Each row is a point on a tangle of strands that fork, close into loops and nearly touch. The rows are in no order.
Points whose rows are less than 33.1 apart are linked; no others are.
<18>: [ 13   2  -5  13  15   8  10 -10   1 -10  23   2  -1  -9 -15 -15  -6  11
   6  14 -13   7 -14   9 -21  -8   1]
<1720>: [-15  -6   2 -20  -5  -5   3   7  -2   7  -3  -3 -13   4  -6   1   3  -8
   2 -10   1  -8  -5 -12  11  14  -7]
<819>: [ -2  21  -5   2   5   0  19   3   8 -14   1  -7   1  -9   1 -11  -9  -3
  16   1  -6 -14  17  10  10  -3  26]
<281>: [ -3  -8 -25  -5 -13   6  24   7  11   5 -10   5  -9  -9   3  -8   6 -30
   8  -4  16   8  11  -8   3   5   1]
<615>: [ -4   5 -10   7   7 -10  17  -1   2   7  -3   4  -2  -3 -14 -28  -6   4
  -8  -4   6   6   3 -15   2   7   2]
<1176>: [ -9  -7 -18  -6 -13  18  10  11  12  18  -1   3  -6 -12   8   0  19 -16
  11  -7   5  -7  -1 -13   0  14  12]
<835>: [-13   7  13  -9   8   2 -10 -17  -8  -6   4 -15  -4  -2  17  17 -12  15
   1   5 -10 -15  -4  12   0  -3   9]
<729>: [  8 -13  -2  -1  -1   6  -7 -10   9  -8  14   9  12   8 -11   9   0  -3
  -7  11  -8  11   2   0 -11  -5 -10]
<1616>: [-13   7 -17 -15  11  -9   3  -7  -4  -4   0  -5  -6 -12   8  -5  -6   4
  16  -5   6 -12  -1   1  12   7   1]
<111>: [-18  16  -4  -8  15   2   4 -16  -6  -4   6  -8  -1 -12  19   4  -9  16
   6  -1  -6 -14   4  11   6   3  17]
<863>: [  1   6  12  -1  15   0 -13 -13   2  -8   0  -6  13   8   4   6 -10  27
  -9  -6 -12   7  -7  13  -4  11  -2]
<810>: [ 12   7  -8   6   3 -19  16   8   3   0  11   2  15   5  -9 -22 -12   0
  -2   3   1  12   6  -4   0  -1 -10]
<1425>: [-19  11   0   1  -4  -8  24  -1  -3  13 -11  -1  -4  -7  -2 -21 -11   2
 -20   0  11  17  12  -9  12   8   6]
<107>: [ 14   7 -12  15 -16   4  -4  23   7  19 -23  10   4   4 -12   5  19  -9
  -8  -3  14  -7  -8  -1  -7  -4   6]
<1138>: [  2   0   0  21   0  19  -5  -3   6  -5 -21  -5  -4 -23  12  10   6 -15
  31  -3   0 -21  11  15   1 -13  22]
<285>: [ 11  10  -9   5  16  -8  11  -4 -16 -12  16  -3  -7 -13   7 -10  -7  -7
  30   2  -1  -8  -5  13  -3 -20   6]
<1586>: [ 12  21   9  10   4 -17  -7   7   0  -4  -3  -2  20   9 -10 -20  -7   9
  -3   5   7  -5  13  -1  11  -3  -3]
<1451>: [  9  17   3   8   6  -8   7  -5   0 -11   5  -6  20   1  -2 -16 -14   2
  11   3  -4  -7   9  12   6 -16   3]
<469>: [-13 -10  12 -19  -2   1  -8  10  -3   8   7  -5 -17   2   5  14   7  10
   4  -5  -9 -19  -8   2  -5   7  -5]
<1389>: [  6 -18   4  -7 -11   0  -4  -1   9  -6  10  11   7   9  -9  14  -3  -8
 -20  11 -12  23  -2  -2  -3   5 -10]
<1824>: [ -1  -1 -11   4  -5   7  -5   2   3  -7  -9  -2 -15 -16  13  10  17 -10
  29 -15   8 -17   0  10   7  -3   9]
<221>: [  4  -9  31 -10  -8 -12  -9   7 -13   7 -19   0  -9  13   0  -5   3  -4
 -25  -2 -11  16  15  -7  12  11 -12]
<427>: [ 12  17   2   8   2  -2  19  -9   5  -9  14  -4  17   1  -5 -14 -12   0
   2   8 -18   9   5  14  -8  -4   2]
<1402>: [ -6   3   8 -11   5  -7 -10  -6 -11 -11   1  -4  -3   2  15  22  -7  -5
  21  -2   3 -11   3   6   6 -14 -12]
<48>: [ 17   4 -15  14  -3  -1 -10  14   4   6 -11  16  11  15 -13  -3   5  -6
   6  -4  14   1   1  -3  -3 -16  -7]
<1790>: [-22  -1 -10 -18  10  -7   3 -13 -13   5   5  -4  -7  -4  16  10  -9  16
   7  -7   2   0  -9  -2   0   8  -1]
<828>: [ 10 -10  15   2   2  -5  -8  -3   6  -4 -16   7  -2   0  -3  -9  -3   8
 -35   1 -14  26  -1 -12   6  22 -10]
<938>: [  9  10  21   2  -1  -8  -9  -6  -2  -7   6  -3  25  16   4   0 -11  -1
 -20   5 -10  15  14  11  12   7 -10]
<1817>: [  3   0  11   5 -15  17  -1   5  19  -1   3   5   2   1  -4   6   7   2
 -24   9  -1   6  -6   4  -4   8  17]
<1175>: [ 15  14   7   4  15  -7   8 -20  -3  -9   8  -6  16  -1   2 -12 -12  21
   6   6 -18  17  -9  17  -4  -1  -6]
<399>: [ -4  -3  -5  -6 -10  10   6  -7   9  -1   5   2  10   2   7  14   4 -18
   8   9  -3  -2   9   2  -1  -4   8]
<238>: [ 10   4 -26   8 -15  10  11  10  15  11 -18   9  -2 -10  -3  -1  14 -19
  10  -8  13  -6   1  -1  -4   1   9]
<792>: [ 20   8   1  25 -13   4 -11  21   4   9 -12   9  16  14 -12  -4   7   3
 -15   5  15   1   6  -2  -4  -6   6]
<1391>: [-10 -14   2 -18  -9  25   0  -6   9   4  15   0  -5  -6   4  23  14  -6
   0   7 -13  -9  -9   3 -12   6   5]
<691>: [-18   3  25   1 -11  -5   3  11  -4  10 -17  -9  -6   2  -5 -11   5  11
 -34  -1   2   5   0  -7  12  19   7]
<1797>: [  5 -12  14   8 -18  -2  -8  15  -3   0   0   4  15  14   3   1  -2 -13
 -24   4   3  18  12  -3   7   0 -12]
<607>: [ -4 -17  15  -9 -12  -7   2   8  -3   5   0  -1   9  12  -1   5  -1 -19
 -28   5  -2  24   8  -3   7   4 -13]
<227>: [  8  -1 -17   8  18 -15  -8  -1  -9 -14   8   6 -10  -2   2  -2  -3  -2
  20  -5  17  -4  -9  -2   0 -16 -11]
<1683>: [-15  10  -4 -12   2  -7   3  -5   1   2  -1  -7  -1   1   3   1  -5   8
   1  -4   1 -12   1   2  10   8   3]
<1084>: [-18  -2   4 -20  -2   0   1  -1   1   7  -2  -6  -4   4  -2   6   1   1
  -8   2  -7  -3  -4  -3   4  16   2]
<1305>: [-15   9 -15 -14  18  -3   3 -22 -11  -5   4  -6  -9  -8  19   4  -9  13
   9  -6  -1  -7  -3   4   5   2   4]
<39>: [ -9 -24   2  -2 -11   1  13  12   2  15  -8   7 -10   2  -5   4   9 -16
 -15   3   5  19  -4 -22  -2   3  -8]
<417>: [ -1  -3 -13  -9  15 -17  -7  -7 -12  -4   9   6  -2  -1   2  -2  -5   7
  11  -1   8   0  -8  -3  -3  -8 -14]
<963>: [ -2   0 -18   1   1  -7   8   5  13  -7  -9   5  -6   1  -8 -13   1 -11
  17  -9  14  -5   6 -10   9   1  -3]
<676>: [-13  -2  11  -6 -10 -11   3  19   7   6 -23 -11 -18   4  -5  -5  14 -10
   4 -19  13 -12  -2 -14  13   9  -7]
<1693>: [ -5   6  -6   8   3 -11  27  -2   1  10  -2   1  -2   0 -10 -25 -13   1
 -20   5   3  23   9  -9  -2   7   4]
<1714>: [ -1   0 -12   7   0  13  -7   2   2  -3  -2   7  -5  -6  -3   9   8   1
  16  -3   9 -20  -5   2  -6 -10  11]
<570>: [ 11   2  14   7  11   6 -28   0  -1 -14   7   5   4   7  -8   8  -4  18
 -10   1  -6   5  -7   3  -1  -5  -2]
<1265>: [-17   3  25   7 -19 -10   4  21  -2  13 -18  -6   1  -4   0  -8   1 -12
 -20   1  16  17   7 -14  12  -4   0]
<15>: [-12   0  15 -20  -7   5   7 -12  10   3   0  -9   8   5   7  15  -5   7
 -20   3 -13   8  -2   7   4  20   1]
<1668>: [ -4   0  -9  -2  13   2 -10  -4 -14  -6  12   5 -20 -12  13  12  -2  -3
  17  -8  18  -8 -11   1   2 -11  -6]
<760>: [-14   5  26   9 -16 -10  -1  16  -4   5 -17  -5  -1   0   3  -9  -3   0
 -32   4   8  20   7  -6  13  11   4]
<263>: [ -7   4 -11  -1   7 -10  -1   6   1  -3  -4   4  -6   1  -9 -18  -4   6
   8  -6  16  -9   0 -11  10   2  -2]
<601>: [-11   0   2   6   9  13  -8 -10  -6  -4  13  -6 -13 -11  14   4  -5  11
   8   4  -2 -19  -5   7  -3  -9  14]
<1023>: [-18 -13  -4 -21   0   5  -2 -14   2   8   8   0 -10  -1   5   6   8  14
  -9  -5 -15   3 -12  -5  -4  25  -2]
<1460>: [  3  15  -1  10  -3  -5  -3  12   6  -5  -5   0  11   8  -6 -11  -5   5
   3   0  12 -10   9  -5  10  -3   3]
<1481>: [  1   5   6  -8  12   1   1 -19  10  -3  -3  -3  12   3   1   2  -7  15
  -7  -2 -16  17  -9   7  -1  19   1]
<1144>: [ -4  -5 -23  -6  -1  13   0   0   2   0  10   7  -7  -8   2  -5   7  -7
  14  -1   3  -7  -3  -6  -4   2   6]
<1040>: [-11   9  -3  -7  12  -7  -8 -15 -11  -4   1  -2   2   3   5   4  -4  29
  -4  -5  -1  -4 -11   6  -4   7  -1]
<471>: [  6  10  -5   9 -10  -1   2  12  17  -3 -13   0   7   9  -3  -3  -2 -13
   5  -5  16 -13   8  -3  10  -4   7]
<302>: [  3 -12  -3   7   2  25  -9   3  -6   9  -7   1  -6 -10   6  21  15  -7
  18  -1  -2 -18  -4   1 -20 -13   4]
<78>: [-2  3 -8 -2 -3 -3  8  1  5 -1  4  4  5  7 -9 -6 -6  1 -9  9  4  4  6 -7
  6  6  6]
<743>: [-15   7   8   0  -9  -9  17   0   3   8 -12  -7   3   1   0  -8  -7  -7
 -18   0  10   9  13  -3  16   7   6]
<557>: [ -8  -6   0  -7 -18  11  12  16  11  13  -1  -3   2   2   4   8  12 -14
 -10   0   7  -1  -4  -4  -4   6   9]
<1365>: [  1 -10  11  -6  -7 -13  -9  20  -3   9 -16   5 -14  10 -12  -6   9  -4
  -2  -4  10   3   7 -19   6   5 -10]
<1386>: [-14  -8  -8 -14  -6   6  -2   0   3   3   8   1  -3  -1   2  10   9  -3
  10   0   2 -12  -4  -3  -3   3   0]
<1211>: [ -8   4  18 -17  -4  -1  -6  10   3   7  -8  -4  -5   6  -8  -5   3  19
 -20  -1  -6  -7  -7  -3   6  24   9]
<1203>: [  8  -3  -7  22  -4  22  -5  -5   0   8 -19  -6   3 -14   6  13   3 -10
  16   2  -5 -21   9  14  -6 -15  15]
<1250>: [ 11  10   0   1   7 -15  11 -11  -3 -10  15  -5  26   4  -7 -10  -8   6
   6   6 -10   7   5  12   0  -6  -7]
<423>: [  0  -6   5   2  -4 -17  -2  10  -3   7 -18   8  -7   7 -16 -13   0  -3
 -15  -3   6  13  13 -26  13   2 -15]
<822>: [  4  22   5   4  15  -9  14 -20  -8  -8   6 -10  13  -3   8  -9 -14  14
  13   5 -14  -1   0  23  -1 -11  10]
<1740>: [-14  -2  -3 -16   5 -12  -9  -5 -16  -6   5  -6 -15   5  14  18  -6   0
  13  -7   3  -5  -2   2   8  -5 -15]
<349>: [  5  -2   3  -5  12 -17 -16  -8 -11  -5  -8   2   6  10  -7  -8  -2  27
 -10  -8  -7  11   1  -9   2  10 -13]
<141>: [ -7  -6  25 -10  -1 -15   2  -5 -10   8 -21   1  -1   7  -5  -1   0  -4
 -21  -2  -9  25  17 -12  14  11 -15]
<468>: [ -1   9   2   0  18   0  -5 -19  -1  -8   6  -2   1  -2   6   2  -8  26
   0   4  -8   7 -15   8  -9   6   1]
<693>: [  1  -7  -8 -11  18 -14  -4 -21 -10  -6  10   1   4   1   6   9 -11  11
   1   2  -7  19  -9   0  -7   7 -15]
<1579>: [ -2  -3  -5   2  -3  -1  -9  -8  -2 -10  -3  -6   0  -3  16  22   0 -18
  24  -2   2  -9   3   8   3 -16  -4]
<352>: [  6   4 -26   4  -4   1  15   6  12  -4 -11   4  -3  -2   0 -12   1 -24
  17  -6  13   2  12  -3   4  -2  -3]
<414>: [-12   0  16   4 -14 -10  10   7  -2   7 -16  -4   2   4  -9  -7  -9 -14
 -19   0  12  15  11 -15  11   4  -9]
<1498>: [ 11   5 -21   8   8  -3  11   0  -1  -4  13  12   4   3 -12 -16  -4   1
  14   5  -2   2  -3   0 -11 -11  -2]
<579>: [  7   5  -1  -1  17 -24  -6 -13 -18  -5  10  -3  -1  -2   4  -3 -12   5
  16  -2   8   3 -12   3   5 -14  -9]
<690>: [  4  -7   0   0 -12  -2  -7  23   1   7 -12   7  -3  12 -16   3   7  -5
  -7  -2  12  -5   1 -11   3   3  -4]
<507>: [ -6   4  -6   4   9   5  -5  -2   0  -9   8   1  -3  -3   2   4  -1   5
  12   3   0 -16  -3   2   1  -8   7]
<1024>: [  6   2  -9   9 -11  -6  -4  10  11  -4 -19   1   2   5   1   7   8 -18
  13 -12  16 -10   5   4  12  -5  -8]
<1505>: [ -3  -4   4 -13   3   4   5 -11   8  -1  -6  -3   6   1   2   5  -6   7
 -21   1 -15  22  -4  -1   2  24  -4]
<1286>: [  6   9  -8   6  -4 -19  24   5   0   3   4  -1   7  -2  -7 -22 -13 -12
   5  -1   5   9  12  -4   9  -5 -10]
<697>: [  9   5   0   3   3   9   9 -17   7  -8  17  -5  15   1   0   3 -10  -6
  10  15 -15   4  16  12  -8 -19   5]
<1610>: [-11  -5  23 -20  -7  11  -3   4   2   3  12 -11 -10   2   6  18   7  10
  -1   0 -19 -14  -8  10  -7   7   7]
<49>: [ -4 -13  20 -17  -3  -1 -14  10 -11  -1   5  -1 -13  13   1  14   4  11
   4   0  -5  -8  -5   2  -5  -5 -10]
<46>: [ 18   5  -8  23  -2   8 -16  15   4   1  -7  15   9  13 -18  -3   4   8
   1   3   8  -2   1  -2  -9 -12   0]
<1655>: [ 13   6  -2   2  19 -16   6  -9 -23  -6  16  -1  -5 -15  12  -2 -11   2
  23   0   7   2 -12  11   0 -23  -2]
<400>: [ -4  -7  11 -14 -11   9  11  -8  16  -2   8  -3   2   0   0  18  -2  -5
 -29  10 -12  15  -5   8   2  11   2]
<404>: [ -2   1  -5  11   3 -15   5   6   0   8 -13   5  -4   4 -19 -24  -6   2
  -6  -3  13   8   9 -22   7   4  -6]
<162>: [ 16   0   4  13  14   1  -4 -14  -2 -10  17   0   5  -2  -9  -8  -9  13
   5  13 -12   5 -11  13 -11 -13  -7]
<1665>: [-16  -8 -16   2 -16   1  22   6   6  11 -10   5  -6 -11   3 -11  -1 -29
  -7  -1  16  17   8 -13   3   1   0]
<34>: [ 11 -12  -5  12  -3  20 -15  -6  -9   6 -17  -3  -3 -11   3  20   4 -14
  21   3  -2 -18  -3  14 -16 -21   6]
<1298>: [ -2 -10   4 -15  -5  10   2  10   9  13   3   2  -8   4   0  14  17  -7
   8  -4   0 -17  -9  -6  -7   6   4]
<1504>: [-19  -4   0 -12  -7  -8   4   5   6   6 -13 -10 -17  -2  -1  -6   7 -17
  13 -17   8 -14  -3 -15  13  11 -10]
<188>: [-10  -7  15  -6  -8 -12   8  -5 -11   9  -8  -5   6   4   0   3  -5 -14
 -26   2  -4  30  15  -8  15   5 -14]
<1696>: [ 17   7 -22  15  -6   3  -2   4   8   1 -10   9   7   3  -9  -1   3 -12
  17 -10  10  -9   2   4  -7 -11  -2]
<1179>: [-11  22   6 -12   7  -8  -1 -11  -6  -4  -9 -12  11   7   2   2 -11  17
   0   0  -4  -8   5   9   9  11   6]
<189>: [  9  -6  21 -10  -4  -3 -10   2   0  -1 -14   2   2   9   1   0  -2   7
 -27   1 -18  23   1  -1  10  26 -12]
<1776>: [ -2   4  -4  -3   0  11   4 -17   4 -11   7  -2  11  -3   8  13  -9 -11
  11  14 -10  -3  15   9   2 -15   7]
<574>: [ -5   2  26 -14  -6   6  -3  12  12  10   4 -14  -5   9  -1   3  11  13
 -13   1  -6 -15  -7   5   2  18  11]
<116>: [ 16  15  15  10   7 -10  -9   5  -2  -9   6   2  21  12  -8 -17  -8  15
 -17   5  -3   7   9   5   8   3  -6]
<514>: [  4   5   7  -1  -2   2  -4  -1   2  -4   4   2  10  11  -9   0  -9   9
 -18   7  -7   8   2  -2   4   8  -3]
<1299>: [  7 -12   8  13  -7 -14  -3   9  -5  -1  -5   8   2   2  -4 -15   2  -5
 -25   5   0  27  18 -22   7  -4 -15]
<1419>: [ 15   9  10  20  -2  12 -16   8   6  -4  -2  10  11   8 -12  -3   1  10
  -8   7   3  -7   0   3 -10 -14   8]
<959>: [ 13   4  21   3   2   4 -19  -2   5 -12   2   2   6   9  -5   5  -2  16
 -18   5 -11   4  -3   8   1  10  -7]
<804>: [  9   1   9  14  15   0 -22  -5 -12 -10  13   2  -4   4  -4   7  -4  27
   2   8  -1   0 -13   3  -8 -13  -4]
<452>: [-24  -1  18   1  -8  -9  15   7  -3  17 -17  -2  -7  -7  -6 -11   8   4
 -26  -4   9  13   2 -14   8  13   7]
<1076>: [  8   3 -28   2  12   9  11   4   5  -8   6  14  -1  -7  -9 -18  -2 -12
  21  -2   4  -1   3  -3  -8  -6  -2]
<748>: [ 14 -20   8   7 -13  -8  -5   9  -2   2  -5  10  12   8  -4  -1   2 -14
 -25   2   3  25  19 -14   3  -3 -18]
<179>: [  3   4 -14  11  20  -3  -4  -4 -10 -11   5   1 -15 -12  14  -2  -4  -3
  25  -9  17  -6 -10   6   5 -17   1]
<187>: [ -6 -12  -9  -8  -4  10   3  15   9  24   1   2  -8  -2   1   5  27  -8
   5 -14   4 -16 -12 -10 -15  10   4]
<1500>: [ 10  -9  13   6   1 -17  -3   0  -6   0 -10   5   1   1   3 -12   4   4
 -38   4  -6  31  12 -16   9  11 -16]
<1371>: [ -5  -7 -17  -5 -16  10  13  14  18  13  -9  -3  -7 -17  10  -5  28 -26
  15 -15   8 -10  -1  -2   9  12   7]
<47>: [  7  13   9   1  14  -7  -4 -20  -8  -6   8 -11  17   1   1 -10 -14  19
   4   3  -9   0  -4  15  -5  -8   3]
<230>: [  1   3  11  11  16  -3  -5 -19 -10 -10   9 -12   3  -3   6   1 -15   4
  10  10  -8  -9   2  16   1 -23   4]
<367>: [ -2 -10  -5 -15   9  -2 -10 -13 -10  -7   8   4  -7   6   1  16  -5  11
   0   1  -9   6  -8   0  -4   2 -15]
<604>: [  7  -1   4   7 -16   2  -5  26   8  17 -14   5   8  12  -7   3  16  -4
 -10  -4  17  -5  -5 -10  -5   1   3]
<1695>: [ -9 -17   9 -24  -8  -1   3   2   2  11  10  -6  -8   8   0  10  10  -4
 -11   0 -10  -1  -6  -6  -5  20  -7]
<1379>: [  6   0 -27   4 -22   7  20  11  14  13 -22   3  -8 -15   8  -8  16 -28
   6 -11  18   4   4   2   4   8   3]
<971>: [ 15   5  -6  13  -3  15   9  -8   4  -5   7   0  14   2   1   5  -1 -17
  13  11  -9  -1  13  15 -14 -22   5]
<1288>: [ 20  12   0  13   4   8  15  -3   4  -7  19  -3   9  -6 -14 -12  -7   4
   2  13 -22  12  -7   9 -13  -5   4]
<752>: [ -7 -10   1 -16 -15  15   6   1  11   5   6   0   8   1   5  21  14 -20
  -2  10 -12  -2  -5   2  -5   3   7]
<1102>: [ -3 -11  10  -1 -17  10   6  15  13   4   5  -1   6   4   3  10   8  -9
 -26   9   0   7  -8   3  -6   7   9]
<576>: [ -5  11  14   2  11  -8 -14 -16 -14  -8   3 -11   1  -1   9  10 -13  14
   2   1   0 -10   0  14   2 -13   4]
<679>: [ 10  -6  22  -5   0 -15 -16   3 -10  -2  -9   0   1  16   0  -6  -1   9
 -23  -1 -12  13   8  -5   9  15 -13]
<1279>: [ -9 -12 -17 -13   7   1  -9   1 -16  -4   9   7 -18  -4   9  10   1   0
  15  -7  10  -4  -9  -8  -1  -1 -13]
<1467>: [  6  -2  -6   5   7  -2 -11  -4  -2  -6   9   3   2   4  -2   7   1  -9
  19   1   6  -3   2   2  -8 -22  -4]
<85>: [ 14   2   2  22 -20   5  -8  27   4  10  -7  10  14   7  -3  -8   0  -1
 -26   7  15  18   3   2  -8  -4   5]
<569>: [ -5   4 -15  -2  -5 -10  23  -1   2   3   1  -1   6   0  -5 -12 -10 -15
  -2   6   6   9  10  -8   5   4   2]
<1385>: [ 10  11  -5  10  17   4  18   2 -10 -15  18 -10  -9 -13   4 -18  -6  -7
  26   2 -15  -7   0  10  -9 -12  13]
<1691>: [ -2  -8 -25  -4   6   6   4   1   1   2   8  12 -10  -5 -11 -16   1   2
   6  -1   4  -4  -7 -14  -5   8   3]
<1595>: [ 11   2  -4  18  16   2  -4  -6 -12  -7  16   2 -11  -7  -6 -13  -7  12
  13   5   3 -10 -13   3 -15 -21  11]
<99>: [ -6   1  15  -8   5  -5 -18   3 -13  -9   6  -1 -17   9   6  17  -5  19
   1  -3   1  -9 -10   7  -3 -11  -5]
<545>: [  1  25  -5   3  -4   0  28   4   8  -8  12  -6   7 -12   1  -8 -15 -13
   3   0 -12  -2  20  11   4   0  25]
<1629>: [ 19   7  18   6   9  -7 -14  -7   0  -9   4  -1  27  11  -1  -6  -9  12
 -12   7  -8  14   4  14   4   8  -8]
<861>: [  6  -6   0   8  -7  11 -13  -8  -2  -4 -14  -4   1  -7  11  28   5 -17
  20  -4  -1 -18   2  15  -8 -25  -3]
<931>: [ -2   5   8   5  15  -6 -17  -4 -12  -8   8   3 -12  -1   3   7  -5  17
   1   0  11  -8 -12   1  -8 -10  -4]
<1284>: [ -9  -8 -16 -12  -6  18  -4  13   7  16   8   3 -15 -16   4   0  25  -6
  13 -14   2 -17  -7 -14  -4   8   5]
<1112>: [ -4   5  18  -3  -2  -8  -4   8   2   5 -16  -3   1   8  -7  -8   0  16
 -27   2  -2   6   3  -5  10  21   2]
<1234>: [ 17   2 -24  11 -17  12   0  14   6  19 -19  18   3  -7  -6   1  16  -7
   3   0  14  -2  -4  -1 -13  -1   2]
<1029>: [-14 -20  -6 -20  -5  11   6  -2   3  17  12   2 -12  -4  -3   5  12   0
  -7  -2 -10  -1 -11 -11  -3  21  -3]
<560>: [-11 -17   6   3   0  23 -11   1  -9  10  16  -7 -22 -16  15  18  17   5
   3  -4  -6 -19 -15   0 -11 -10   6]
<921>: [ 20   0  12   9  16   3  -1 -18   3 -14  13  -1  17  -7  -5  -7 -10  20
   5   7 -19  14 -14  15 -14  -1 -10]
<303>: [ -5 -15  -8 -14  -1   8  -8  -3   0   0  15   7 -12   2  -2  14   3   4
   3   2  -4   2  -7  -4  -9   1  -9]
<870>: [-16 -15   5 -13   0  19  -6  -4  -3   4  14  -6 -14  -9  11  20  13   0
   6   3 -11 -18  -9   3 -10   2   3]
<94>: [ 10   2   0  21  23   6   5 -11 -17  -3  15 -11 -14 -17   8 -14 -12  17
   9   7   0  -8 -16   8 -16 -16  20]
<38>: [ 14  -1  -6  16   5   8  -1  -9   0  -7   1   3   8  -4   1  -1  -2 -15
  22   2   0  -5   7  10  -9 -25  -1]
<119>: [ -7  -4   4  -8   9 -14 -10 -10 -10   0 -10  -3   0   7   3   4  -8  26
  -6 -10  -2   2  -2  -6  -1  17  -6]
<1768>: [ 16   8 -11  13   0  -8   6   7   4  -4  11   8  13   9 -17 -16  -7  -4
   8   1   4   1   6  -1   0 -13  -6]
<1044>: [  3   1  -9   0 -13   3   3   9  15   0 -20  -2  -6   0   8   7  20 -18
  16 -17  14 -18   0   6  11   6  -3]
<542>: [-20  -2 -16 -18   4   3   0 -12  -6   4  11   0 -10  -6   3   3   3  14
   1  -8  -3  -8 -10  -6  -1  17   0]
<841>: [ -8 -13   8   1   0  21  -9   0 -12  11   0  -8 -18 -13  18  24  10  -4
  17  -4  -1 -18  -5   2 -11 -12   8]
<551>: [  3  -1  11  -2   7 -21 -18  -2 -16  -3 -22  -3   3  14  -1 -13  -4  18
 -14  -9 -12  13  12 -10  12  12 -15]
<1180>: [  6   6  -4   9  -5   8  -8   5   6   0 -14   5  -2  -7   7  17  12  -9
  22  -8   5 -22  -5  12  -1  -7   9]
<533>: [  4   7   4   6  11  -2  14 -18 -11  -8  16 -13   7 -11   2  -8 -14   4
  17  11 -16  -5  -1  19  -3 -19  10]
<968>: [ 14 -10  -7   7  -4  -3   1   2   9  -2   7  12  16  10  -6   1  -2  -9
 -12   6  -2  18   8  -3  -5  -8 -10]
<832>: [-15  16  13 -10   6   6   0 -16  -1  -5  -3 -13   6  -1  10   8  -9  15
   0   3 -10 -16   8  11   6   7  18]
<1255>: [ 10   3   5  16 -19  16  -2  14  14   6   0   8  13   7  -2   0   3  -1
 -29   8   7  15   0   2  -7   2  12]
<1727>: [ -9 -19 -12   0 -16   5  14   6   5  17  -5   8   2  -2  -3  -4   6 -24
  -9   2  10  13   4 -17   0  -2  -5]
<720>: [-14 -15  -7 -20   2  -4  -5   0  -8  -9   2   1 -15   0  13  18  -1  -9
  19  -7   4 -12  -8  -3   3  -1 -18]
<1811>: [ -2  -2 -14   3   6  -5  -4   5   1  -1   4  10  -9   4 -14 -10   6  12
   4  -2  12 -10  -9 -16  -2   5   0]
<827>: [  8   0   8  10   2   6 -20   0   3  -5   6   3   9   9 -10   4  -2   9
  -2   7  -1  -5   0   2  -4 -13  -3]
<73>: [  0 -17  11 -19  -9   7  -1  -7   8   0   8   5   0   5  -4  24   0  -3
 -21   7 -16  16  -5   2  -2  18  -6]
<105>: [ -6   9  -3  12  23   5  -1 -15 -14  -3  15 -10 -17 -17  13  -4  -8  16
   6   0  -1 -12  -9  10  -2 -13  18]
<1826>: [  1  23  -8   5   7  -5   9   0   5 -11   3  -7   7  -1   3 -13 -10   0
  12  -1   1  -7   6   4   5  -8  13]
<1143>: [-10 -17   4  -5 -15   6   6  19   6  16  -1   4  -7   7  -9   3  14 -11
 -13  -1   5   3  -3 -17  -4   8   3]
<577>: [  9   6 -21   5   0   8   8   0   8  -7  -1   8   4  -2  -2  -6   2 -14
  22  -1   9  -8   6   1  -3  -7   8]
<960>: [ -2  -1 -14  -1 -12   7   4  10  17   5 -16  -6 -11 -13  12   3  32 -13
  23 -24   8 -19   0   3   8  18   9]
<1204>: [  7   1 -13   8  11   8   4  -4  -4  -9  17   5   0  -8  -6 -12  -1   6
  17   8   3  -5  -3  -1 -14 -12   6]

How many points has the smallest loop of links through each point below? Write none if it is on no loop.
<1023> => 9
<1797> => 11
<1696> => 16
<1683> => 6
<1740> => none
<835> => none

A fork is a point with three links, a tip a point with one. Leave the first point through the second and follow the links. Name the first fork or tip that comes.
<38>; <971> => <34>
<615>; <404> => <281>
<119>; <1040> => <968>
<34>; <861> => <1385>
<141>; <188> => <679>
<1298>; <187> => <938>
<819>; <1826> => <832>
<302>; <841> => <1467>
<604>; <690> => <691>
<822>; <47> => <545>

A piece is all that can be reached along the links. How many separate loops has the piece of each point below (a circle has one, a figure eight two, a Y none), and how many tips (points with one link)?
<1286> => loops 2, tips 6
<841> => loops 0, tips 3
<545> => loops 2, tips 2
<73> => loops 1, tips 1
